Points on a hilly landscape, in no order, each with its height.
From any point a climber takes the steepest step (rise divided by distance) to one of its 3 nearest points. It stops when none of these is higher. Distance is the straight distance between rows; heights are no part of it.
J288: [121 142 109 115  94 180  79 151 120 121 166 116  90 174 140 135  75 141
 123 133]  height 5.12
J585: [137 106 136  93  99 101 126 162 100 108 128 120 145 120  64 120 130 131
  97 137]  height 5.48
J908: [ 70 126  98 134 139 118 102 134 183 176 165 161 105 129 171 166 115 164
 155  96]  height 2.11
J978: [140 101 142  77 110 127 186 123 136 144  87 162 164 192  96 137 146 122
 118 125]  height 4.15
J543: [149 135 102 123 153 131 157  79 145 101 126 105 123 110 115  69 109 110
 155 160]  height 4.79
J58: [150 163 137 136  77  64 147  85 133 146 114 112 103 188 115 101 157 120
 144 181]  height 5.82
J350: [136  90 143 100  96  75  79 177  93 102 125  83 132 141  70 129  99 133
 116 140]  height 5.81
J455: [142  64 157  76 148  91 156 157 132 107 106  79 180 103  77 100 158 122
  75 120]  height 4.48
J939: [105 127 111 126 105 179  95 175 135 127 164 159 131 151 174 162 110 149
 134  76]  height 5.78
J709: [114 204 118 176 195 162  47 124  79 130 135 138 105 137  97 113  86 103
 108  48]  height 0.57
J461: [ 99 104 136 170 148  60 124 148  93  85 122 101 136  48  92 140 108 151
 123 162]  height 5.20
J118: [119 118  89  77 131 183 150 111 137 147 122 157 113 179 142 129  89 121
 123 121]  height 2.95
J264: [144 135 144 121 103  81 164 103 132 143  93 132 125 139 107 109 181 113
 139 161]  height 4.73
J371: [ 90 120 126 136 112  80  99 115 136 163 115 140  91 128 113 167 127 137
 135 164]  height 5.32
J174: [123 128 104 147 155  96 115  90 140 100 124 113 106  93 132 116  79 120
 160 166]  height 4.81
J640: [136  89 179 117 104  81  82 177  81 147 124  74 147 111  89 131 153 142
  66 138]  height 4.18
J587: [146 148 110 126 140 139 131  90 104  85 164 108 137  86  91  94  92 116
 101 165]  height 5.39
J126: [128 102 149  89 143 111 176 137 145 129  81 144 150 122 115 113 177 114
 136 130]  height 4.46
J200: [115 128 104 106 113  99 134 107 134 142 114 152 101 149 131 125 128 121
 127 164]  height 5.64
J833: [ 98 164  95 187 199 166  89  90 106 138 139 104 112  88 129 142  78 127
 107  79]  height 2.96
J912: [108 131 142 133 120 122 134 159 105 107 139 152 133  65 129 144 139 138
 102 131]  height 5.34
J633: [122 101 131 194  89 157  76 195 146  89 127 111 198 179 131 129 112 120
 158  97]  height 2.24
J678: [153 116 132  79 107 158 168 143 105  82 165 134 172 111  72 112 157 131
  97 126]  height 3.88
J629: [185 138 161 110 144  46 155 102 109 128 131 118  66 137 154 120 163 131
 187 132]  height 3.21
J580: [145 125 139 234 118 154  65 172 144  99 145 152 209 139 155 118 131  90
 150 104]  height 2.32
J160: [ 67 127  90 171 177 130 100 110 166 171 209 123  93 112 161 157  73 178
 155  75]  height 6.44
J80: [160  78 156  96  84  67  79 147 105 168  98  84 128 171  75 151 132 124
  83 142]  height 3.89
J16: [147 130 142  94  96 202 155 123 148 195 104 193 152 187 136 203 128 117
 104 105]  height 6.27
J618: [ 83 120 112 139 167 108 117 111 166 140 128 139  89 105 179 139 117 150
 175 140]  height 1.76
J193: [129  90 151  80 133 153 142 197 133 106 107 151 176 159 120 174 102 131
 128  59]  height 6.21
J835: [157 188 155 140 103  78 156  70 114 145 134  84  61 176 145  93 154 138
 143 153]  height 5.63
J234: [118 145  95 146 194 130 104  78 162 118 129 117 119 105 158 126  70 117
 152 118]  height 1.49
J806: [117 120  97  83 130 126 147 114 158 114 106 147 129 140 141 122 101 118
 152 146]  height 3.43
J619: [151 131 128 101 130 168 138 142 129  93 153 149 168 106 140 134  89 119
 117 101]  height 4.74
J100: [156 165  97 134 178 193  99 113 125 120 143 129 143 122 143 117  64  97
 107  75]  height 2.81
J38: [ 83 128  88 183 188 154 109  94 129 124 133 108  95  82 160 143  89 151
 120 129]  height 5.90
J790: [137 101 169 131  89  98  67 156  97 177 114  98 140 131  89 176 141 136
  84 133]  height 4.10
J199: [121 145 122 103 134 176 199 125 139 130 121 168 147  86 154 109 185 124
  91 120]  height 3.79
J523: [134 123 129 112 179 142 140 110 149 118 115 128  78 116 191 105 124 140
 211 134]  height 1.55
J915: [160 128 147  95 121 106 194 109 146  88 120 122 136 165 119  73 197 119
 161 139]  height 2.51
J338: [ 96 155 130 173 105 182  85 170 101 117 185 127 108 117 171 145 112 157
 106 116]  height 4.82
J553: [141  76 129  82 115  81 161 148 126 106 111 105 163 137  55 109 153 116
 101 145]  height 5.11
J290: [101 134 104 138 145 128 141 115 131 101 134 126 125  74 143 131 101 131
 122 145]  height 5.46
J252: [115 140  83 116 120 116 138  95 134 145 105 116  70 177 142  96 118 113
 144 166]  height 5.29
J957: [ 99 121  89 117 169 149 130  94 156 139 104 117  92 123 178 108 100 135
 168 130]  height 2.17
J353: [138 156 147 139 111 130 189  96 133 140 126 140 127 120 140  91 212 131
 122 146]  height 3.12
J246: [126 143 123 107 104 173 119 125 141 197 129 180 123 143 150 194 139 130
 104 110]  height 6.54
J345: [ 99 131 142 129  86 152  76 198 128 137 150 145 133 163 148 159 139 156
 125 104]  height 5.43
J35: [135 139 136  87  74 168 111 178 110 120 141 141 127 178 106 124 116 149
 106 145]  height 4.77
J948: [141 116 122 140 127 113  69 148 133  92 153 127 143 118 127 157  75 124
 148 123]  height 4.45
J815: [169 132 166 125 118  65 136 107 136 157  96 126  92 165 146 144 165 132
 199 145]  height 3.72
J458: [150 158 109 136 144 175  88 124 120 113 161 109 124 118 135 129  66 121
 103 105]  height 6.36
J826: [119 139 151 107  79 186 107 184 117 150 124 167 143 189 137 151 129 145
 110 102]  height 5.30
J552: [114 118 101 113  92  63 119 101 122 129 122 124  87 165 104 114 110 119
 137 195]  height 5.86
J658: [143 156 122 129 139 105 160  90 111 124 121  91  65 156 157  69 154 129
 169 147]  height 5.02
J196: [ 91 149  96 128 133 170 130  88 153 212 113 155  90 153 169 144 142 123
 110 127]  height 4.90
J938: [119 111 150 126 128  41 130 126 122 126  91 119 111 119 106 109 152 133
 151 181]  height 4.64
J477: [108 145 107 109 139 177 153 102 155 199  93 173 110 137 189 142 157 128
 129 110]  height 4.16
J894: [112 152 124 113 107 185 148 147 105 151 142 172 122 101 154 141 141 136
  74 112]  height 4.44
J980: [128 149  80 127 183 203 151  78 127 143  90 108 117 136 122  87  92  97
 154  84]  height 2.91
J480: [118 100 153  93 133 148 156 200 124 132  97 155 182 105 135 157 147 126
  99  60]  height 4.54
J51: [138 109 124  73  96 142 183 124 121 105 134 156 158 154  79 105 167 119
  93 137]  height 3.59
J40: [133  88 159 105 119  86 117 179 103 130 113  91 155  95  92 129 143 134
  77 111]  height 5.04
J146: [111 121 101 100 156 146 152 129 167 118 104 155 127 116 170 129 113 134
 161 109]  height 3.11
J352: [117 113 114 106 135  96 122 106 159 134  90 153  88 173 151 129 130 125
 189 152]  height 3.62
J493: [103 127  82 169 170 112 124  81 116 122 139  95  76 109 124 117  84 136
 127 173]  height 5.70
J362: [133  80 157  91 130  77 151 142 138 146  69 117 152 146  92 122 157 113
 121 133]  height 4.70
J983: [125 127 124  90 110 175 138 177 128 112 131 167 155 121 153 152 115 136
 110  94]  height 4.39
J166: [140  69 166  82 143  95 185 139 142 124  84  99 181 150  74 100 193 110
 101 128]  height 4.35
J416: [135 128  98 102 141 170 183  96 140  97 142 137 151  94 118  85 135 121
 116 138]  height 3.07
J691: [131 118 133 114  78  72 151 122 100 112 141 130 125 115  58 113 162 124
  90 165]  height 5.51
J69: [110 106 132  80 104 155 104 176 136 126 136 164 129 202 131 163 108 143
 123  97]  height 4.98
J122: [120 130 139 149 152 106 130 136 115  79 143 134 145  52 117 133  98 132
 124 145]  height 5.54
J143: [ 77 137  99 151 148 122 109  92 139 181 133 137  68 138 161 153 132 152
 128 160]  height 4.19
J861: [127 147 141 123  67 163  95 178  92 100 151 125 131 143 109 109 117 147
 104 152]  height 4.89
J990: [125 144 122 161 126 180 100 168 123 100 174 135 142 100 176 154  90 141
 124  90]  height 5.21
J847: [124 146 126 128 102 160 125 155  86 103 162 132 118  91 129 130 109 143
  90 144]  height 5.25
J265: [133 134 147 133 115  53 134  99 120 128 115 109  75 151 142  99 156 128
 184 179]  height 4.53
J741: [135 154 120 140 147 149 174  90 106 124 135  97  84 114 145  59 156 130
 148 128]  height 4.50
J721: [167  99 159 109  92  91 179  90 141 145 100  97 182 193  47 131 183 102
  94 134]  height 4.97
J711: [168 152 140 182 126 169  65 150 146  93 156 148 180 175 167 120 105 109
 141  95]  height 2.45
J26: [152 135 145 134 165 113 158  99 128  96 130 106 101  96 152  86 144 138
 189 169]  height 3.83
J686: [142 123 122 105 129 122 150 137 131  82 128 137 163  81  90 127 116 117
 118 133]  height 5.40
J917: [147 153 116 153 186 132 141  43 122 100 137  84 121  98  88  56 109 106
 122 153]  height 5.68
J565: [142 153 133 161 180  70  60  92 128  81 147 123 128  99 115 132  64 118
 119 143]  height 4.95
J860: [128 150 125 180 155 159 105 138 101  97 180 114 120  68 164 150  92 139
  94 113]  height 4.14
J770: [109  87 117  78 126 124 121 163 150 124 105 161 154 152 115 172 104 128
 141  89]  height 4.26
J333: [117 137  96 146 146 137 167  86 108 114 136 113 106  88 135  88 128 129
 120 164]  height 4.23
J472: [111 160 119 151 143 164 143  86 125 196  96 122  58 158 177 108 165 122
 167 104]  height 3.87
J590: [139 132 100 100 117 126 169  93 138 134 114 118 104 166 138  66 134 110
 139 155]  height 5.07
J849: [125  85 139  95 132  64 134 144 122 133  80  97 145 120  78 107 158 127
 117 152]  height 4.84
J757: [113 140 114 175 191 118 119 107 163 102 131 130 128  72 177 131  92 135
 162 126]  height 1.12
J657: [ 93 128 102 145 188 154 135 118 188 131 126 148 120  91 200 142 110 141
 176  99]  height 1.31
J794: [140 148 128  91  88 164 147 132 123 167 123 180 140 153 125 163 142 128
  88 125]  height 6.23
J884: [128 124 104  99  89  94 115 121  94 118 145 124  97 142  85 118  91 126
 111 175]  height 5.91
J248: [137 143 100 102  93 105 156  95 135 143 117 139 116 186 102  96 148 109
 120 165]  height 5.99
J273: [123 146 107 100 116 154 165 110 147 166 110 162 122 159 155 131 143 115
 101 135]  height 5.19
J309: [156 157 117 155 171 138  50 113 154 114 164 161 144 157 180 137  83 108
 139  57]  height 1.50
J583: [153 115 180 115 140  61 159 136 122 113 101 119 103 119 125  93 186 129
 189 153]  height 2.73
J577: [120 140  87 133 171 158 151  79 122 133 111 102 100 124 124  83  94 107
 142 122]  height 3.94
J881: [181 145 159 150 119 132  89 157 111  66 150 120 175 108 105 112  98 114
 122 115]  height 4.68
J424: [ 86 123  95 120 177 154 119 104 187 169 124 139  87 137 200 124 121 152
 185 110]  height 1.64
J33: [161  70 167 104 116  76 164 108 139 171  57  91 167 194  91 129 157 103
 126 141]  height 4.96
J378: [109 148 110 113 106 134 115 112 137 182 125 163 102 158 136 160 129 123
 102 138]  height 5.95
J272: [125 134 128 139  90 143  72 192 122  94 149 111 142 153 123 135  93 142
 143 117]  height 4.69
J47: [104 125 143 131 128 102 170 127 126 121 116 134 125  86 118 112 157 130
 129 169]  height 6.09
J645: [133 117 146 123 145 116 170 126 128  87 114 125 139  78 120  92 154 129
 165 161]  height 5.69
J972: [114 135 111 169 152 108 173  70  95  97 149  72  83 106 117  65 152 137
 131 185]  height 4.09
J320: [104 134 107 133 105 167  71 164 148 133 194 131 108 180 157 144  92 157
 153  99]  height 5.35
J783: [112 111 142  95 130 139 179 164 132 122 110 154 184  70 116 134 173 124
 109 120]  height 4.12
J65: [140  93 155  89 127 125 156 174 103 115 130 126 169  89  74 127 163 125
  84 113]  height 4.30
J562: [132 168 109 198 206 136  61  94 105 124 168 111 110 107 138 135  75 118
 107  83]  height 6.13
J106: [156 176 125 111 112  94 165  74 123 145 121  98  61 200 157  66 146 127
 163 135]  height 5.42
J563: [124 121 143 132  96 109  78 148 124 182 121 131 124 131 110 189 147 130
 112 133]  height 4.34
J624: [166  75 155 137 110 112 151 112 162 194  63  75 165 124 114 166 161 104
 122 141]  height 3.90
J784: [145 118 130 108  72  81 158 102 117 127 121 137 142 164  56 119 175 107
  95 159]  height 5.38
J857: [139 138 132 130 158 141 183 104 133 105 135 115 108  85 156  73 158 130
 158 154]  height 4.08
J625: [136  94 145 122 127  71 107 159  95  79 129  93 149  79  66 129 102 131
 116 150]  height 5.49
J157: [146 143 136 146 150 109 171  86  95  95 154  93  87 109 135  65 166 138
 151 166]  height 4.17
J905: [148 120 105 104 107 117 152 111 103  68 182 115 142 101  59 106 129 112
 100 172]  height 5.53
J989: [130 107 125 100 136 134 139 157 144  99 115 146 160 106 127 157 106 125
 136  99]  height 5.26
J206: [138 142 115 195 168 136  52 121 133 111 192 125 128 124 169 152  82 125
 124  79]  height 2.97
J99: [111 116 134 113 137 126 138 129 179 180  73 174 133 140 152 171 152 134
 174 120]  height 1.92
J88: [109 120 131 120 135  75 130 119 145 131  92 137 102 131 139 127 138 133
 179 171]  height 3.84
J665: [119  99 115 207 103 171  85 183 156 118 157 138 190 159 153 133 128 119
 164  92]  height 2.29
J660: [160 105 166 105 116  63 149 130 131 129  88 109 120 175 101  93 174 127
 184 150]  height 3.42
J222: [ 89 134  74 150 153 159  89 105 104 150 166 100  72 132 121 139  69 138
 123 124]  height 3.57
J603: [126 109 103 127 138  82 118 102 144  98 120 117 112 118 115 126  83 128
 167 183]  height 4.71
J547: [112 106 133 156 129  88  87 159 109  87 152 114 125  92 117 166 100 150
 130 131]  height 5.41
J639: [202 185 164 133  88  85 165  75 127 149 132  90  90 166 149 143 158 128
 165 124]  height 5.36
J430: [112 126  86 111 125 132  89 129 137 126 154 131  98 131 143 148  75 135
 129 134]  height 4.86
J56: [142 125 144  78  84 179 138 178 107 109 139 158 151 156 114 126 124 141
 104 112]  height 4.63
J854: [112  91 157 124 141  83 147 177 117 119 113 105 159  50 105 129 164 128
  87 120]  height 6.45
J132: [ 86 131  98 127 189 188 135 102 160 164 106 127  90 112 192 121 120 136
 170  92]  height 1.62
J594: [130 144 119 138  95  83 169  91 111 119 138 118 104 133 110  75 169 117
 104 184]  height 5.31
J128: [127 123 109 144 140  87  61 121 138  89 165 118 106 115 120 157  55 131
 147 141]  height 4.85
J667: [142 155 115 141 211 159 116  97 175 125 101 139 136  93 182 113  84 108
 159  93]  height 2.12
J159: [116 138 115 205 155 168  79 134 138 132 210 130 115 110 186 156  94 150
 142  67]  height 2.80
J325: [167 125 135 124  61 113 163 103 125 164 113 129 162 134  64 152 173 106
  89 150]  height 4.91
J104: [161 119 134 127 151  95 151  91 131  88 127  95  98 118 135  74 119 123
 186 187]  height 3.33
J931: [109 138 101 195 199 130  82  96 149 136 181 136 116  95 174 163  82 139
 132  66]  height 5.66
J459: [143  90 161 109 130 127 142 134 147 190  63 132 176 153 105 186 159 110
 102 113]  height 4.49
J946: [133 128 148 141  93  88 160 107 118 150 109 137 135 107  79 129 180 121
 103 167]  height 5.08
J896: [106  89 139 130 116  45  93 159 101 119 113 108 115  99  92 153 127 137
 110 150]  height 5.14
J111: [ 80 139 143 187  69 163  81 213 129 144 140 141 152 153 156 142 166 152
 118 102]  height 5.23
J173: [125 100 145  86 105 148 107 181 122 139 103 145 148 165 112 166 120 133
 113  88]  height 4.80
J140: [133 125  93 126 132 115 137  89 126 104 141 106 110 112 113  95  79 110
 131 174]  height 5.16
J48: [107 133  75 136 122 101 126  71  99 132 140  85  62 154 104  92  83 116
 122 172]  height 5.59
J165: [160 125 144 129  76 135 138 131 118 180 103 144 153 122  95 191 147 113
 101 138]  height 3.82
J874: [ 79 120 112 114 127 136  94 143 167 179 144 180 116 128 163 192 132 156
 131  81]  height 2.52
J36: [112 123  96 102 121 134 127 141 125 123 132 145 122 105 155 146 105 133
 117 126]  height 5.01
J382: [179 140 139 105 148 122 177  79 119  89 151  91  96 127 149  57 146 121
 182 135]  height 4.11
J31: [111  98 130 116 102  87  78 181 108 120 131 122 119 132 102 150 116 141
 128 123]  height 5.47
J177: [150 165 170 146 109  95 179  98 133 129 133 119 123 120 121  95 225 135
 135 156]  height 2.92
J183: [ 98 154 124 140  85 186  85 168 109 125 164 131 104 158 149 125 113 158
 106 137]  height 5.00
J534: [103 150  84 139 171 186 108 111 134 142 140 118 104 102 146 138  75 118
 129  82]  height 3.10
J186: [132 145 116 168 190 118 113  69 110  99 135  96 114  81 104 106  77 119
 111 158]  height 5.96
J32: [118 129 127 110 146 149 180 127 149 139 100 173 141 101 162 112 170 129
 133 126]  height 3.85
J739: [137 168 115 152 199 115  71  88 125 107 147 135 134 100 155 113  75 109
  85  91]  height 3.44
J545: [140 142 143 159  70 107 131 103  94 163 140 138 115 114  92 168 151 126
  77 176]  height 4.22
J221: [155 138 153 110 128 106 188 118 129 109 131 121 114 125 145  85 197 124
 170 144]  height 2.66
J175: [130 172 110 172 203 131  30 114 109 117 167 151 115 170 162  99  99 104
 110  39]  height 0.95
J335: [122 134  83 122 155 160  79 117 161 135 174 127 120 144 145 150  53 117
 139  80]  height 1.69
J244: [107 142 120 143 152 124 112  94 153 180 105 134  62 145 185 123 151 142
 176 153]  height 4.55
J683: [104 112 115 148 137  86  72 143 131  99 166 120 107 102 125 164  82 152
 142 141]  height 5.28
J555: [166 137 118 119 191 144 133  62 152 114 112 111 124 126 147  77  83 105
 174 139]  height 6.51
J525: [122 112 162 146 111 103  99 193  78  98 140 105 151  83 104 135 135 149
 106 122]  height 5.22
J70: [ 94 106 121 103 125 108 112 151 156 149 120 160 126 124 131 173 129 142
 136 120]  height 3.47
J240: [158 182 135 153 171 150  70 107  90 100 163 106 125 124 110  97  74 114
  87 107]  height 3.73
J798: [115 125 130 132 111 112 115 164  99 100 149 129 126  91 112 144 112 141
 105 149]  height 5.57
J620: [151 106 127  81 146 151 180 123 156  73 125 142 198 111  90 107 121 108
 139 128]  height 4.94
J78: [160 155 124 123 131 103 171  76 107  97 150  62  63 163 128  42 148 130
 165 128]  height 4.72
J961: [129 162 107 124 103 140 162  77 138 180 110 141  95 176 153 104 152 118
 124 150]  height 4.58
J742: [172 116 158 114 142 161 129 173 128  73 130 141 206 124 122 140  93 117
 128  67]  height 4.62
J167: [108 140 101 139 149 177 137 133 121 134 151 135 121  72 171 143 105 132
  91 101]  height 2.53
J528: [159 113 155 151 129 106  85 181 108  73 143  95 178  93 102 127  99 120
 124 101]  height 4.31
J918: [167  92 157  87  93 100 129 134 117 155  93 121 156 175  64 145 147 115
  80 136]  height 3.78
J482: [166 160 159 132 121 107 148  88 131 162 117 127  85 146 173 116 177 128
 171 137]  height 4.40
J283: [116 145 139 127  94 131 110 134  87 146 143 155 108 110 132 162 140 142
  90 154]  height 4.75
J243: [ 86 131 114 154 132 105 105 116  96 136 156 134  82 104 140 154 116 156
  92 165]  height 4.83
J655: [127 132 113 137 157 121 156  89 115 106 130 100 101  99 148  76 126 131
 158 169]  height 4.41
J615: [186 114 179 164  85 117 195 110 147 162 103  45 167 132  98 135 205 113
 157 124]  height 2.79
J887: [112 166 105 202 208 157 121  81  77 121 141  95 109  72 113 133  78 137
  85 117]  height 1.95
J494: [162  99 179 107 113 108 178 107 152 160  81 114 182 167  83 138 194  93
 112 130]  height 5.67
J695: [121 115 143 107  73 133  81 190 112 127 121 127 136 192  98 138 115 152
 121 127]  height 4.67
J767: [126 150 150 123 107 182 149 193 105 109 139 159 167  81 144 144 151 142
  88  89]  height 4.28
J79: [135 121 149 125 110 155 160 129 149 191  83 181 166 132 123 178 161 118
 116 112]  height 4.02
J650: [127 106 141  99 106  98 128 150 122 152  92 147 138 119 105 145 144 126
 108 134]  height 4.33
J10: [ 98 108 106 178  82 158  77 195 175 128 162 134 179 218 137 125 102 139
 167 103]  height 2.26
J220: [128 116 157 121 115  98 147 125 150 158  76 155 134 134 127 136 171 121
 155 142]  height 3.91
J144: [ 51 142  74 153 166 176 105 115 110 199 159 123  57 122 140 158 114 149
 109  85]  height 3.55
J950: [113 123 116 111 121 110 150 129 123 111 127 134 125 103 115 118 111 126
 116 158]  height 5.77
J758: [147 157 136 132  99 155 187  93 150 178 107 162 155 133 136 138 180 110
 113 140]  height 3.81
J391: [125  97 159 105 100 127  82 166 133 185 107 135 151 154 119 198 144 142
 108  90]  height 4.51
J71: [ 81 138  54 112 157 196 115 114 140 171 128 122  80 147 132 132  80 122
 139  81]  height 2.57
J512: [127 110 137 121 148  84 150 129 135  80 112 108 152  79  90 102 129 122
 153 159]  height 5.33
J336: [134 109 115 104 124  84 150 111 144 116 104 122  90 158 125  90 119 123
 182 167]  height 3.54
J610: [145 134 151 125  98 134 173 121 139 166 105 152 159 104 102 152 183 108
  92 135]  height 4.32
J693: [103 128 110  94 146 161 159 150 158 137 109 179 149  98 178 147 126 140
 126  95]  height 3.74
J356: [142 126 125 135 158 104 109 112 151  90 135 129 149  90 122 135  78 121
 141 142]  height 5.09
J89: [ 99 155 153 140  67 162  66 178 113 165 152 150 117 154 131 169 144 156
 103 139]  height 5.24
J302: [168 189 145 188 130 203  82 139 125  91 159 134 176 145 166  97  91 113
  94  92]  height 2.31
J90: [157 165 156 146 108 133 169  82 139 171 115 138 120 141 160 120 187 126
 150 146]  height 3.60
J659: [137 150 106 112 172 192 163 118 158 117 117 148 160  86 169 116  90 119
 127  88]  height 4.59
J135: [141  98 140  86 119 103 176 120 151 117  74 142 145 191 114 103 146 115
 167 143]  height 3.61
J862: [111 138 147 147  95 190 107 210 125 118 142 158 148 126 176 155 139 150
 120  77]  height 5.50
J383: [158 144 119 114 188 179 163  84 148 115 110 114 132 108 152  73 124 107
 165 120]  height 2.83
J817: [152 127 138 102  77 123 127 144  88  87 173 113 133 125  59  99 127 129
  92 162]  height 5.45
J57: [141 149 132 192 177 125  30 133 122 103 171 167 146 173 191  84 122 103
 128  75]  height 0.96
J131: [120 143 140 171  88 182 104 204 107  92 153 134 163 126 152 125 120 148
 118 125]  height 5.37
J820: [194 141 153 111 206 119 138  86 152  84 117 121 141 100 139  77 114 108
 198 142]  height 2.18
J755: [117 118 112 132 130  82 129 110 109  92 141 112 108 103  95 115  90 133
 125 193]  height 5.03
J145: [140 147 152 116 110 143 191 124 148 158 100 173 161 112 127 123 201 117
 115 137]  height 4.03
J256: [116 148 113 137 132 113 140  91 119 152 108 118  59 163 165  98 142 129
 170 159]  height 4.99
J623: [ 97 141 102 176 132  87 146  77  93 129 133  98  55 136 126 104 130 144
 119 206]  height 5.58
J105: [149 152 137 160 164  79  94 106 112  74 154 116 148  68 107 133  78 119
 116 153]  height 5.65
J670: [ 73 137  98 156  60 187  84 195 167 137 149 144 165 210 149 131 124 144
 119 118]  height 2.25
J845: [ 90 122  66 127 152 132 110  92 145 150 115 107  75 145 137 116  81 125
 156 143]  height 1.81
J560: [121  92 175 148 121 113 113 213  91 109 127  92 163  83 131 137 145 144
  92  77]  height 5.44
J680: [150 127 123 108 165 147 150 122 167  85 113 154 179  97 140 134  82 114
 143 102]  height 5.17
J316: [ 89 128 143 156  88 118  55 182 133 154 169 134 110 163 126 164 129 170
 138 113]  height 5.27
J404: [116 113 142 134 115  77 137 133  81  96 145 125 122  72  79 132 138 135
  91 178]  height 5.52
J435: [129 122 155 100  84 132  84 167  98 154 122 141 140 145  96 159 138 135
  93 128]  height 4.21
J185: [ 96 107 145 126  90 159  79 217 141 126 119 134 162 220 131 149 125 153
 143  72]  height 5.13
J880: [119 137  97 115 106 129 117 130  86 110 173 115  89 131 112 121  98 131
  97 164]  height 5.85
J499: [152  99 160 129 114  69 142 116 131 168  71 107 148 122  89 131 180 117
 115 151]  height 4.56
J715: [136 103 166  96 126 132 188 135 134 131 100 153 184 116  85 125 210 119
  95 116]  height 4.24
J181: [122  95 149  68 103 143 121 161 129 154 100 173 148 187 118 176 118 135
 114  90]  height 4.52
J317: [156 104 151 146  87  91 140 111 135 189  78  91 149 125  93 167 152 109
 129 155]  height 6.20
J830: [117 135 126 179 186 111 160  90 104  82 141  92 110  66 124 101 120 157
 131 189]  height 4.05
J518: [130 123 123 108 118 114 145 110 169 171  75 169 122 177 137 152 151 116
 158 139]  height 3.00
J197: [146  84 184 113 153  80 172 143 146 146  83  94 172 122 109  99 208 116
 131 132]  height 3.92
J124: [143 142 158 144 100 146 118 185  91  81 162 122 159  89 120 123 117 143
 104 131]  height 5.15
J377: [ 97 140 113 147 123 145 103 143  93 118 175 125  98 104 143 144 101 155
  92 142]  height 4.93
J29: [128 148 124 183 167 126  83 119 106  95 180 114 115  86 147 152  77 145
 106 132]  height 3.71
J738: [ 91 129 104 145 135 161  88 141 122 134 191 128  97 118 167 157  89 150
 115 100]  height 4.29
J974: [135 116 152  87  90 136 117 191  96 113 126 122 157 149  97 123 125 135
 110 116]  height 4.92
J163: [156 140 149 117  85 111 188 104 137 130 114 135 175 151  70 117 229 103
 105 132]  height 4.43
J979: [114 156 106 160 207 182 131  88 141 139 102 114 114  77 152 114  93 117
 154  93]  height 2.41
J161: [ 85 145  93 125 121 169  86 131 129 186 168 145  80 138 152 164 124 152
 106 109]  height 3.80
J102: [139 108 154 102 126 102 185 130 136 102 108 104 173 111  82  96 245 112
 127 144]  height 3.52
J23: [140 105 126 102 141 153 159 163 142  95 117 154 182  88 138 139 105 120
 117  91]  height 5.73
J598: [134 135 104 102 150 164 175 104 141 117 118 133 119 119 147  89 131 123
 146 143]  height 3.45
J791: [131 108 122  70 143 174 165 156 151  98 118 173 178 153 142 158  77 118
 129  81]  height 3.86
J217: [154 156 126 133 126 229 121 154 111 109 165 130 154 121 166 127  89 125
  95  79]  height 5.98
J168: [149 116 125 150 115 154  74 178 147 101 157 144 168 161 142 150  85 129
 169  74]  height 3.24
J385: [175 171 152 125  92 123 186  77 152 152 108 131 129 190 144 114 176 116
 135 141]  height 2.94
J864: [135  79 164  92 136 100 161 135 148 170  62 131 169 162 103 152 164 115
 116 113]  height 4.88
J971: [164 105 154 140  77 127 188 108 154 183  70 106 167 151 103 161 168 106
 154 140]  height 4.13
J492: [137 137  94 116 195 165 115  82 169 126 107 133 128 143 163 120  69 100
 176 101]  height 1.27
J681: [193 138 193 143 118  90 172 112 130 166 101 105 125 132 116 140 203 122
 175 132]  height 2.75
J828: [152 118 143 191 128 156  92 190 127  93 157 145 174  97 174 156 119 120
 159  61]  height 4.87
J622: [131 142 126 133  84 107 138  97 126 172 105 148 114 141 105 148 150 113
 102 172]  height 4.76
J921: [ 90 122 124 139 126 113 100 156 127 116 161 148 109 106 155 172 111 149
 133 107]  height 3.77
J486: [ 83  99 148 181  82 136  65 211 153 170 149 121 167 177 146 143 165 160
 145  76]  height 5.05
J407: [ 97 119  65 112 179 181 117  96 173 169 110 128  94 164 166 119  78 130
 179  92]  height 2.23
J138: [107 120 140 124 159 116 151 123 144 118 108 137 113  80 169 121 139 144
 172 160]  height 1.63
J466: [122 110 141 186 106 140  78 196 123 102 152 111 155 118 150 152 125 137
 148  93]  height 5.06
J454: [111 128 137 143 127  74 146 105 114 112 120 120  87 101 121  93 150 133
 146 191]  height 5.62
J172: [112 101 140 104 116 150 116 194 136 132 121 163 162 143 154 177 126 138
 131  61]  height 5.18
J425: [128 122 154 105 107 147 117 175 121 158 105 168 154 117 127 175 152 143
  93  81]  height 4.60
J495: [130 109 129  97 106 120 178 121 137  59 128 103 174 156  61 101 246  97
 109 137]  height 3.23
J55: [131 122 119 115 102 117 163 129 100 103 152 135 139  88  91 115 142 128
  93 153]  height 5.60
J190: [132 141 124  75 113 190 165 153 117 129 144 174 147 125 137 132 128 128
  85 106]  height 4.47
J315: [123 130  83  87 109 123 100 111 107 131 150 125  73 166 117 128  89 129
 104 151]  height 5.79
J749: [140 103 173 106  92  99 118 166  79 121 138  99 149  93  59 124 169 138
  69 147]  height 4.78
J440: [106 143  81 156 158 111 132  68  94 123 142  85  70 121 105  93  80 118
 113 179]  height 5.61
J393: [131 156 158 170 131  74 135  79 112 150 115 118  56 135 160 120 158 137
 155 182]  height 3.95
J96: [112 171 107 171 165 196  74 120  98 137 170 103  97 124 137 146  74 130
 111  84]  height 5.97
J98: [134 127 151 153  87  57 135  94 130 160  89 110 116 138  85 146 149 108
 132 186]  height 5.10
J92: [110 116 109  81 130 165 135 152 149 148 119 182 139 158 157 173 113 138
 125  86]  height 3.99

Where does a climber stop that starts at each point below?
J220 => J47
J660 => J47
J165 => J47
J177 => J47
J135 => J494
J715 => J494
